The views of a scene show one set of named points, each view turned or mirrored, shifted and resized as a whole, with a little noise and some points left out.
(in the rows, 128 means zero)

Scene 1
View 1
sal: [122 126  97 116 110 119 136  99 130 158 154 132 109 115 104 132 160 150
 129 121 121 153 143 118 130 156 100 113  89 152 141 116 140]
tunog: [146 141 109 106 125 123 105 108 115 135 142 102 135 133 128 151 147 167
 125 128 160 146 165 124 151 124 106 131 115 141 125 119 151]
suzag: [124  95  78 104 124 136 116 125  95 124 180 121 118  94 115 149 157 138
 110 142 140 119 182 113 132 137 113 131  90 166 123  98 132]
mimeb: [130 140  76 142 115 114 127 119 100 123 136  88 140 113 142 115 146 169
 109 158 161 131 164 105 140 134 117 125 118 151 137 131 161]
bif: [144 158  87 134 125 110 126 129 104 131 107  86 138 120 126 132 121 175
 122 150 161 135 175 111 138 121 143 166 116 153 128 135 157]
zezo: [ 98 136  76 101 104 138 164 127 147 127 162 182 108 106 106 115 150 146
 121 155 135 109 134  88 125 119 135 118 125 187 152 131 113]
kede: [136 154 124  75 122 134 121 109 153 140 146 155 120 145 110 158 144 162
 139 120 152 143 144 118 149 107 117 130 129 155 132 124 125]
mazab: [124 129  83 128 113 120 132 112 113 137 149 112 124 110 122 122 154 157
 117 143 141 138 156 109 133 145 110 119 103 154 139 122 149]
Dinu: [136 170 117  74 128 131 140 131 155 147 117 168 109 135  84 164 111 160
 151 125 141 131 154 114 133  97 161 181 120 173 129 131 114]
zude: [125 145 106 100 114 126 137 109 144 150 143 149 111 127 102 139 147 156
 135 125 133 144 141 114 135 132 119 128 109 159 141 124 131]
nite: [112 143  77 103 120 126 168 149 132 146 123 167  94  94  73 139 112 142
 136 145 117 112 163  98 105 122 178 192  92 194 137 127 111]
lotim: [127 115  93 105 124 123 133 120 114 160 148 131  98  99  81 154 139 139
 133 120 112 141 171 123 117 153 128 159  69 164 127 104 130]
kikir: [116 113  78 119 116 122 144 120 112 150 154 132 103  93  94 134 147 140
 124 134 116 132 164 111 115 156 124 141  77 168 136 109 132]
vog: [135 135  99 122 119 115 124 108 116 152 136 107 120 119 111 137 146 159
 129 126 136 152 159 122 134 147 111 135  93 147 132 119 151]
Buzu: [122 139 106  83 117 137 136 115 148 140 157 167 110 126 101 147 148 150
 134 128 138 131 143 109 136 118 123 127 117 167 138 121 120]
Gura: [135 145  96 116 123 116 130 122 117 149 124 115 118 116 103 144 128 159
 131 132 137 141 166 117 129 133 135 162  97 157 128 123 142]
fis: [128 125 118  76 124 130 133 108 146 174 152 166  86 118  65 170 142 137
 151  97 104 153 153 130 122 145 120 152  73 162 130 102 115]
som: [147 143 113 116 122 116 106 100 116 146 136  92 134 135 127 146 149 169
 128 123 154 158 161 128 150 137  98 125 108 134 127 120 159]
Taga: [117 145 102 104 109 123 150 107 150 158 142 158 104 121  94 132 147 153
 137 124 122 146 134 111 127 141 121 125 102 164 146 126 128]
peve: [151 145 138  87 130 114 116  96 140 194 121 128  95 135  66 180 130 152
 162  79 105 182 157 149 128 155 113 166  64 139 122 106 136]
kuvit: [141 157 118 109 117 117 121  98 138 153 129 118 125 141 115 141 146 170
 137 120 145 161 143 124 145 135 105 124 114 140 136 128 150]
View 2
nite: [163 126 183 135 155 106  97 129 144 108 115 127 134 159  94 146 124 169
 120 126 110 115 102  82 143 128 124 112 137 118 138 143 132]
Dinu: [155 153 178 129 180  80  83 140 127 106  97 130 149 161 114 142 115 152
 118 150 117 135 104 109 155 140 128 124 154 113 123  79 102]
mazab: [178 134 110 156 106 104 133 164 119 104 153 103 156 135 124 124 134 112
 127 130 120 137 132 119 127 139 152 139 140 109 109 110 129]
bif: [150 123 126 130 123  93 113 165 129 109 138 105 140 135 149 116 122 102
  86 147 116 126 110 113 151 145 132 123 148 122  84  90 159]
fis: [188 177 164 135 160 103 126 166 106 113  93 129 127 165  95 147 139 150
 168 135 135 152 149 118 129 124 131 144 148  81 145 112  99]
tunog: [168 152 112 143 134  88 126 181 116 106 133 104 155 132 143 118 131  99
 113 153 130 145 136 126 128 145 147 141 152  98  92  71 119]
kuvit: [171 159 119 141 125  85 120 166  96 108 127 111 151 149 132 129 126 104
 136 141 122 154 133 145 154 143 148 147 154 108 105  68 114]
sal: [188 154 120 155 111 104 138 163 102 107 138 110 147 149 108 136 138 120
 157 124 125 150 145 131 132 132 152 148 142 100 125 110 115]
zude: [177 154 137 150 134  91 116 151 109 104 128 116 157 152 111 137 128 130
 144 133 119 146 128 127 143 138 149 141 147 108 124  92 102]
kede: [170 164 139 149 160  78 104 157 113 101 119 117 172 146 122 133 123 128
 133 150 124 150 125 127 138 144 151 141 155 103 116  61  81]
som: [171 155 107 139 120  92 134 184 103 109 134 103 147 136 146 118 132  91
 123 148 130 151 141 138 138 144 146 146 154  99  92  71 128]
peve: [179 188 158 109 153 100 130 184  84 124  75 129  99 172 119 141 137 123
 164 145 139 164 156 142 156 126 117 150 159  79 125  88 127]
Gura: [165 141 141 132 133 100 119 164 121 111 123 114 133 147 127 128 129 121
 117 140 122 134 124 114 143 137 132 131 147 107 108 103 140]
mimeb: [165 119 100 154  99  98 128 166 126 102 165  96 160 125 142 114 128  97
 101 136 116 129 120 118 134 146 153 133 141 120  88  99 145]
suzag: [185 138 122 160 135 113 145 181 144 103 145 105 156 123 119 122 146 126
 120 141 138 129 144  87  86 133 149 132 135  83 113 125 116]
Taga: [180 152 141 152 126  96 115 143 105 104 129 118 153 158  99 142 128 138
 155 123 115 145 127 129 147 133 149 142 145 112 133 105 104]
vog: [175 147 120 140 117 102 133 173 108 111 132 109 137 144 127 126 134 108
 131 136 126 144 138 127 138 136 142 141 147 102 107 100 135]
Buzu: [178 154 144 158 151  89 110 147 121  98 128 118 170 147 105 139 126 143
 140 137 121 142 124 115 129 138 153 137 146 103 130  91  84]
kikir: [185 137 137 149 120 116 137 161 125 109 135 112 134 146 104 134 141 136
 141 124 126 132 137 102 119 127 140 134 135  97 128 142 132]
zezo: [179 128 142 176 130  95 104 123 136  92 156 115 186 144  88 142 125 156
 137 118 107 127 107 102 126 138 163 129 133 124 138 119  87]
View 3
som: [151 106 141 147 156 115 149 169  87 144 137 185 158 124 128 162 170 122
 157 122 113 108 126 109 117 183 127 106 105 145  94 138 116]
vog: [152 122 129 170 151 116 139 144  87 137 132 188 158 130 138 149 178 117
 135 118 109 122 129 123 124 169 117 101  94 138 103 127 113]
nite: [130 155 103 211 128  68  78  80  93 108 129 177 134 131 155 134 214 108
 116 110 123 107 136 168 126 120  89 113  68 135 101  52 111]
kikir: [162 147 112 197 138 122 117  97  78 128 130 181 145 142 148 138 188 107
 112 113 117 140 136 140 130 156 106  93  86 139 111 115 130]
Gura: [139 122 125 179 144  92 118 134  90 131 131 188 153 130 137 151 190 118
 143 119 115 111 138 136 123 155 107 108  88 137  95 106 101]
kuvit: [145 116 145 148 157 106 154 168  99 137 137 185 150 112 145 151 175 123
 142 117 105  99 106 114 121 170 131 113  96 144 105 108 118]
fis: [185 125 147 214 124 104 137 102 101 140 143 188  87 128 179 150 193 107
 116 122 107 126 115 114 137 141 136 112 101 131 128  72 118]
mazab: [146 140 116 154 157 125 131 134  78 129 131 175 172 133 132 143 175 115
 129 112 118 122 125 133 120 175 110  96  89 149 101 133 138]
suzag: [174 139 115 176 137 124 103  91  61 134 140 159 137 149 127 160 179 104
 139 116 138 132 148 129 111 178 112  94 108 154  94 138 156]
tunog: [151 108 140 145 152 103 133 154  84 141 141 175 148 125 124 169 174 120
 166 123 123 100 131 113 109 181 124 111 109 150  87 130 124]
lotim: [171 129 125 213 130 111 119 100  84 136 134 189 125 142 152 149 192 108
 123 120 116 138 143 130 132 150 113 100  94 130 110 109 111]
mimeb: [124 135 109 136 165 116 120 150  74 126 127 173 198 131 110 147 172 120
 147 110 123 109 135 142 110 182 100  96  87 153  82 146 132]
kede: [149 124 148 145 146  86 134 139  99 131 148 163 117 107 152 160 183 117
 147 116 119  81  97 115 112 163 137 125 104 156 103  73 143]
zezo: [135 178 107 151 148 104 107  92  84 106 137 147 146 119 155 127 189 105
 102  98 125 100  95 154 117 151 109 108  75 163 112  67 178]
Taga: [148 145 130 171 147 110 140 127  99 124 134 179 137 117 166 133 186 112
 108 109 105 111  98 131 130 150 124 109  82 143 121  79 135]
Buzu: [154 143 133 159 142  98 124 114  93 124 144 160 120 116 157 148 188 111
 126 111 120  97 100 127 118 157 127 116  95 155 111  73 154]
sal: [165 139 131 172 150 132 151 131  87 134 134 183 146 129 156 138 175 111
 112 113 106 131 110 120 131 167 125  97  91 143 120 117 136]
peve: [181  90 164 219 130  97 160 147 113 153 139 216  97 124 174 159 191 118
 137 132  93 126 125  99 143 143 140 115 105 116 123  89  69]
View 4
Gura: [127 167 139 136 137 125 127 125 164 166  98 159 162 112 166 138 148 124
 103 136 113  97 162 103 174 114 118 117 109 147 118 138 143]
tunog: [129 164 158 145 187 137 138 123 153 182  85 156 170 131 142 139 143 142
 103 143  96  78 149 103 170 121 156 108  88 143  63 138 151]
mimeb: [127 145 133 143 159 131 171 101 177 174 113 137 138 105 154 144 126 191
 121 163  98  92 159 135 156 108 143  94  88 147  78 120 134]
Dinu: [125 198 154 132 110 141  80 161 134 142  97 166 194 128 169 147 170  76
 128 148 109 119 126  83 166 157  92 133 103 194 123 173 133]
nite: [121 185 126 113  52 114 111 152 144 129 123 153 150  89 169 152 161  87
 117 153 139 131 153  98 144 130  68 131 132 164 162 143 109]
kikir: [126 164 128 114 112 119 144 137 135 177 114 160 126 101 138 148 131 109
  96 137 133  84 166 111 144  98 119 125 128 101 116 116 124]
sal: [132 164 131 118 144 150 131 137 128 204 110 179 136 121 138 146 112 107
 118 128 104  62 154 126 154  98 133 129 114  94  99 127 143]
fis: [130 191 147 110 121 138  89 169 104 188  92 193 162 130 140 144 145  35
  93 108 127  72 151  82 164 115 111 154 134 101 125 145 142]
peve: [136 187 150 131 166 139  75 147 142 202  67 209 188 142 171 124 153  44
  81  79 109  61 172  76 209 102 117 148 126 104 139 155 176]
Buzu: [127 184 148 118 123 153 112 162 106 173 111 169 156 129 132 156 136  91
 132 153 108  88 125 107 137 138 122 131 102 144  86 147 126]
som: [132 160 152 147 198 142 137 115 162 196  84 166 167 134 152 135 133 145
 105 132  90  67 157 113 180 108 157 110  89 130  71 137 160]
zude: [128 176 139 123 136 155 113 146 126 185 109 176 155 127 146 149 127 102
 133 141  99  79 137 117 154 123 122 129 104 134  99 146 139]
vog: [130 161 137 134 158 136 136 122 157 190  97 168 151 119 154 137 130 130
 105 130 104  75 164 115 172 100 135 117 106 119 100 130 150]
Taga: [131 176 130 116 119 161 108 149 123 189 117 183 146 123 151 151 119  93
 141 137 100  79 138 125 150 118 110 135 111 123 115 145 137]
suzag: [121 163 150 119 136 104 168 138 125 168 103 137 129 106 111 150 145 125
  73 153 142  86 161  94 133 108 149 114 118 107  68 106 115]
lotim: [126 173 137 116 118 112 128 142 139 174  99 168 143 107 146 140 147  84
  78 120 138  84 173  90 162  98 115 133 135 103 128 123 134]
kuvit: [134 168 146 140 178 160 115 128 149 197  93 179 171 138 159 138 126 124
 130 132  82  69 143 120 176 119 138 120  90 138  86 150 160]
bif: [125 157 141 153 155 119 146 101 197 153  97 139 169 106 179 135 154 173
 110 154 100 112 165 112 179 118 125  97  90 178 105 138 144]
zezo: [123 176 127 107  78 157 132 159 103 161 144 154 126 108 129 169 117 116
 162 183 111 104 115 137 106 140 106 125 104 151  94 137 101]
View 5
nite: [114 157 138 142  98 130  93 185  96 178 115 122 132 131 140 172  79 123
 178  92 107 118  88 169 151  75 144 107 129 126  94 134 150]
fis: [116 133 129 140 101 124 161 156 110 195 111 140 166 109 158 151 120 150
 173 107  92 108 157 180 140 151 173 118 148  90  97 106 139]
kikir: [124 161 136 131 121 131 111 156 105 161 103 130 140 117 126 112 115 125
 146 111 112 113 136 156 129 136 158 122 130 143 116 104 149]
zude: [125 141 117 142 125 108 132 153 119 153 130 152 143 133 151 132 142 114
 146 120 104 110 156 160 138 131 152  90 125 104 107 141 142]
suzag: [127 158 131 153 122 139 103 130 121 173 110 142  95 122 122  82 133 100
 141 128  96 128 142 162 146 150 143 144 122 146 117  92 138]
kuvit: [121 121 122 122 131  96 130 137 125 140 145 160 137 109 153 120 169 100
 133 124 112 105 178 149 139 137 143  82 131  83 123 144 145]
mazab: [128 152 126 128 137 115 102 141 118 134 123 147 123 122 128  94 148  97
 124 125 116 112 154 142 132 136 143 103 120 135 128 126 147]
zezo: [138 178 101 177 130 118 116 173 116 150 116 148 131 187 141 136 117 109
 148 124  97 119 122 164 138 110 150  88 103 149  89 154 141]
Gura: [113 130 141 117 117 114  99 147 112 156 134 139 120  96 140 126 134 102
 148 108 114 112 140 151 147 113 136 104 133 103 124 127 149]
bif: [113 125 145 107 123 108  64 138 118 136 151 143  91  90 131 113 145  71
 135 112 125 115 133 136 155  90 114  95 124 103 136 142 153]
kede: [123 123 108 158 118 104 140 140 133 167 148 166 121 135 165 138 157 101
 153 127  89 117 165 169 158 132 141  87 123  77  99 150 134]
sal: [129 150 122 130 133 114 135 147 115 145 113 147 156 121 138 107 145 122
 133 123 112 104 168 152 122 154 163 102 130 124 120 120 145]
peve: [103 101 146 100  99 110 160 142 109 187 128 141 174  58 163 152 141 146
 168  99 108  98 180 168 137 154 167 110 166  52 117 105 145]
vog: [120 134 135 114 128 112 113 138 117 145 128 145 132  97 136 106 151 104
 133 118 118 108 163 146 134 138 145 104 133 110 129 121 148]
Buzu: [127 145 110 164 119 114 137 153 124 167 129 156 130 151 154 138 137 113
 155 124  91 118 149 170 148 130 149  96 120 106  94 141 137]
mimeb: [128 147 130 121 143 110  73 133 122 119 138 149  96 116 121  83 158  71
 114 128 124 115 147 130 139 117 123  97 113 135 138 138 150]
som: [120 118 129 116 133 102 112 120 131 140 147 159 112  93 141  94 176  86
 124 129 114 111 180 142 143 144 133  97 129  91 135 130 143]
Taga: [127 149 116 140 125 108 137 164 112 151 121 147 161 139 150 141 133 124
 147 116 108 105 152 160 129 130 160  87 128 112 105 142 145]
tunog: [119 120 127 130 127 109 111 120 132 151 147 159 101 101 142  97 170  84
 133 130 106 116 171 150 153 138 130 103 126  93 128 129 140]
Dinu: [110 118 124 150  95 109 120 164 117 184 149 148 122 124 167 180 120 109
 179 104  93 119 124 177 170  86 133  86 131  66  88 156 141]
lotim: [115 144 144 125 109 132 120 151 106 179 108 130 140  96 134 123 114 130
 158 106 108 113 140 163 137 138 158 131 142 119 116  96 146]
View 6
lotim: [ 97 129 122 114 119 111 132  90 121 142 102 155 124 124 161 103 155 143
 158 115 126 114 124 103 151 185 165 106 122 117 130 189 121]
suzag: [124 119 113  84 142  99 128  85 156 128 113 150 128 147 197 107 156 125
 183 108 122 127 139 152 155 155 178 112 124 126 124 185 106]
vog: [131 137 121 102 117 104 156  91 143 131 104 128 152 140 173 101 151 144
 162 110  74 107 132 102 122 163 162 119 130 118 141 184 117]
nite: [ 80 135  88 119 109 117 125  94  75 120 148 174 119  79 157 125 153 133
 133 111 147 100 143 129 140 169 138  97  91 109 166 140 101]
zude: [137 120 120 111 116  99 148 105 137 130 136 138 151 139 142 110 149 130
 136 123  82  99 141 114 140 163 148 121 129  96 144 159 108]
tunog: [153 137 115  94 115  91 161  90 154 118 102 117 166 145 185 112 147 123
 171 131  70 116 135 110 127 132 171 146 133 111 130 177 105]
mazab: [137 128 114  90 131 102 151  91 156 128 123 134 150 149 182  98 152 142
 167  94  73 106 144 133 119 158 160 107 129 122 150 177 111]
peve: [110 142 143 143  87 105 154 103 111 150  74 128 148 123 121 104 146 146
 134 157  97 105 105  31 153 191 162 140 136  93 116 196 136]
sal: [132 117 132 107 128 103 146 101 156 144 122 137 145 158 148  94 153 146
 149 105  77 102 135 111 139 183 155 104 137 108 139 183 120]
mimeb: [146 142  99  78 128 101 161  82 155 112 119 125 161 140 212 103 151 141
 182  86  58 109 148 142  96 132 162 115 120 131 160 172 101]
Gura: [117 145 106 106 108 105 153  88 118 122 109 136 148 114 177 112 149 139
 158 116  94 107 132 103 122 153 158 123 116 116 148 171 110]
kede: [155 119 117 112 109  86 152 108 139 120 136 128 162 136 140 125 146 107
 133 153  84 104 143 110 152 138 154 151 132  84 131 149  98]
Dinu: [120 137  97 126  91  98 145 105  85 111 140 146 150  88 138 139 146 110
 120 158 117 100 139  99 148 139 142 145 106  84 148 131  95]
kikir: [104 123 117 103 132 111 131  90 133 140 121 157 125 135 168  99 157 147
 160  95 115 109 135 128 142 186 159  91 121 121 143 183 117]
zezo: [131 102 102  99 137 102 129 108 137 122 184 163 135 136 145 117 155 121
 130  99 104  95 164 173 146 161 136  93 115  98 163 131  92]
Taga: [128 117 123 117 118 104 145 108 132 136 144 144 145 137 130 107 151 138
 127 115  84  94 141 112 140 178 141 107 128  95 150 159 112]
bif: [129 161  88  92 105 105 166  78 117 103 106 124 162 105 211 115 147 137
 176 107  73 110 140 112  92 123 160 132 108 128 162 164  99]
som: [154 141 122  97 113  93 168  92 158 123  94 111 170 150 181 103 147 135
 170 124  54 112 132  95 118 141 169 142 138 115 133 186 113]
Buzu: [139 110 116 110 121  95 139 108 138 127 149 146 146 138 138 119 150 115
 132 134 101 103 146 131 158 155 149 125 127  89 137 149  99]

Which points are out of place in each view (at most two, in the order of its rows)? Write - if all are in place.
view 1 -> -
view 2 -> -
view 3 -> tunog
view 4 -> kikir, zezo
view 5 -> som
view 6 -> suzag

Scene 2
View 1
rugag: [145 101 121 208 136 128  63 163  99 138 134 157  61 108 124 103 142 171
 109 155 129 129 136 114  99 173 122  96  79 184 160  95  99]
gofum: [157 156 160 156 123 133 152 102 116 114 111 143 139  84 115 126 112 181
 148 180 144 126 110 106 121 163 132 164  64 197 171  66 137]
deba: [142 129 125 184 116 126  78 138 108 133 149 158  87 123 121 116 140 170
 123 148 137 149 128 103 112 152 124 109  83 178 166 110  99]
fasam: [147 130 137 183 131 133  91 135  98 130 129 148  94  94 114 120 131 184
 120 179 132 127 125 118 107 177 132 121  74 184 160  72 118]
Figep: [138 162 160 158 126 141 103 113 134 125 132 139 130  98 109 127 114 191
 169 169 112 148 112 106 116 158 130 149  77 190 170  92 114]
bos: [151 126 117 191 125 133  70 153  94 138 138 152  77 113 123 128 144 179
 109 162 140 130 131 118 109 164 133 106  81 172 162  98 108]
gof: [123 142 149 169 123 129  73 112 105 127 154 147 106  98 101 115 125 186
 135 183 115 153 119 108 105 177 125 116  81 184 152  71 107]
Duvaz: [115 146 167 156 106 118 112  87 138 114 161 155 130 117 106  93 115 162
 166 147 120 178 112  75 114 143 105 135  80 204 167  97  94]
nekes: [138 181 128 143  93 134  84 105 113 129 167 152 130 131 111 158 135 189
 140 161 143 167 116 100 131 134 145 130  91 160 168 115 112]
Mag: [143 128 122 184 113 126  75 139 105 133 152 158  86 125 122 119 141 169
 119 150 140 149 131 102 113 152 127 107  84 176 166 108 100]
ravu: [174 127 114 182 106 120 144 137 101 124 121 167 100 124 140 126 139 148
 104 134 188 124 126  95 129 131 130 133  69 183 182 110 122]
dez: [162 116 124 210 155 147  63 185 116 146 109 143  68 104 133 118 137 187
 131 154 114 112 136 127 101 168 133 113  77 180 171 109 106]
sebi: [153 152 105 183 121 147  36 171 124 152 149 149  83 143 129 152 150 193
 136 136 122 147 133 115 120 131 145 104  97 154 177 152  94]
fel: [140 194 122 125  73 129  98  86  98 125 177 156 143 135 104 174 137 187
 123 170 167 175 112  99 140 130 152 134  91 151 166 107 124]
View 2
gofum: [117 157 134 107 118 114 161  90 107 128 103 109 109 116 131 130 137 127
 116  83 126 116 118 124  89 106 115 141 112 130 122 108 141]
sebi: [ 90 129 148 111 157 125 120 133 100 115 131 129 128  93 160  95 109 137
 110 121 126 143 156 129 128 137 124  93 116 128 153 146 133]
fasam: [105 149 141 116 123 104 155 112 116 112 103 107 125  96 148 117 137 138
 133 102 120 133 128 142 115 115 119 128 113 126 141 122 149]
Mag: [100 134 141 114 137 113 141 125 110 118 106 114 126  99 155 109 123 146
 120 129 129 140 125 135 124 135 114 123 109 129 149 134 138]
gof: [104 144 144 111 128 111 148 114 124 109 100 104 119 113 155 130 140 145
 132 113 131 125 133 145 119 113 102 116 107 137 136 109 150]
Figep: [106 144 140 107 129 121 148  95 114 123 113 108 108 125 143 129 131 128
 118  90 136 114 143 123 102 115 108 115 117 136 127 114 138]
rugag: [ 97 136 142 124 126  97 153 125 122 110 104 103 137  85 157 106 128 146
 142 124 123 145 133 145 137 137 121 125 120 120 160 145 144]
bos: [101 141 143 117 134 105 144 126 109 112 110 115 133  86 153 104 128 143
 129 118 119 144 129 142 124 125 125 122 112 124 151 134 145]
fel: [111 143 141  91 155 143 118 124  83 124 116 141 107 117 147 116 126 145
  84 121 126 128 106 133  88 105 106 118  83 144 120  95 139]
dez: [ 96 142 145 124 128  97 153 115 118 111 117 106 136  82 151 100 123 131
 140  98 119 142 156 135 131 132 133 114 132 116 158 153 142]
Duvaz: [106 131 132 106 126 126 151  96 119 135  97 101  99 147 146 139 130 143
 110 120 155 110 120 117 108 131  84 128 109 144 130 111 128]
nekes: [105 138 142  97 151 136 124 119  94 123 119 130 110 117 150 117 123 141
  94 117 131 126 125 129 100 116 107 110  96 141 128 108 137]
ravu: [112 142 129 113 128 111 153 112  88 137 104 123 123  91 133  98 115 135
 104 117 122 141  95 119 102 139 132 158 112 117 144 142 127]
View 3
bos: [163 145 185 106 165 151 126 122 108  80 136 123 131 115 154 140 173 120
 110 127 125 152 133  90 108 145 134 132 150 118 118  85 119]
fasam: [172 163 185 113 154 149 134 135 100  81 141 150 131 121 152 142 166 123
 121 114 128 156 136  95 116 157 116 136 150 134 118  98 112]
dez: [192 158 171 110 167 151 129 112 117  79 110 110 134 123 169 153 154 136
 107 118 124 162 149  83  91 154 136 141 173 110 115  80 115]
Mag: [157 129 188 121 159 149 115 125 110  85 136 124 125 130 148 137 170 116
 116 129 121 143 130  94 110 138 126 125 136 114 131  93 120]
ravu: [174  90 178 114 140 135 120 113 106 104 132 140 140 124 130 119 165 111
 120 126 154 129 157 105 139 124 115 155 141 129  95  95 129]
nekes: [124 117 205 143 130 129 110 128 119  95 145 153 118 130 132 138 155 118
 112 117 100 136 119 126 136 140 138  88 138 142 122 101 103]
gof: [156 171 193 130 154 149 128 146 101  79 148 154 117 131 152 147 165 121
 126 112 113 157 121  98 114 160 112 113 135 134 144 109 106]
fel: [104 107 211 138 123 124 112 130 112  98 164 169 119 118 119 128 164 109
 112 120 103 130 114 137 154 138 139  82 129 155 110 102 104]
deba: [159 127 187 126 157 147 115 126 112  86 133 123 126 134 149 138 168 119
 118 127 121 145 130  94 110 139 125 126 136 115 132  95 118]
View 4
bos: [ 98 159  95 114 134 154 120 103 128  87 103 132 119 117 118 128 139 137
 130 143 138 129 135 119 134 139  88  82 129 118 119 117 139]
ravu: [106 128  88 117 165 152 123 126 122  95 111 121  87 106 111 144 155 145
 139 134 128 115 141 114 139 134  88  93 119  97 121 126 122]
fel: [ 97  90 120 117 143 128 129 134 139 129 118 115 102 120 108 144 150 127
 151 139 122 148 156 103 133 138 110  62 141 120 118  81 142]
deba: [106 149  92 118 134 148 116 115 120  99 106 133 116 120 111 121 150 133
 136 135 133 126 136 125 134 136 102  83 124 115 127 116 140]
sebi: [103 164  93 112 126 141  92 121 132 111 115 141 129 136 111 145 144 149
 131 153 131 149 140 119 139 146 112  89 149 118 143 119 150]
dez: [108 179  86 120 137 154 101  95 126  87 103 142 129 124 117 131 131 145
 126 143 144 126 123 122 133 134  77 105 130 131 123 137 139]
gof: [105 136 108 126 128 142 125 100 124 107 101 130 126 121 111 104 140 114
 141 127 139 125 131 123 126 127  91  76 119 142 113 101 147]
Duvaz: [127 104 102 135 145 131 119 125 109 134 109 128 110 123  95 100 162 109
 157 109 129 112 132 129 128 117 106  87 103 134 127 104 139]
Figep: [122 116 108 135 148 131 110 108 127 128 109 130 120 127 104 122 140 121
 149 124 136 125 128 115 128 119  83  98 121 153 117 110 140]
rugag: [101 177  84 114 130 160 117 100 120  77 100 138 122 116 117 117 142 136
 125 140 140 121 130 128 135 138  90  85 122 112 124 126 140]
gofum: [119 100 111 135 169 137 127 105 129 117 105 117 100 111 108 130 138 122
 150 120 136 113 129 106 127 115  63  99 113 148  99 112 126]

Which points are out of place in each view (at most two, in the order of its rows)? Write - if all are in place.
view 1 -> Duvaz
view 2 -> gofum
view 3 -> -
view 4 -> ravu, rugag
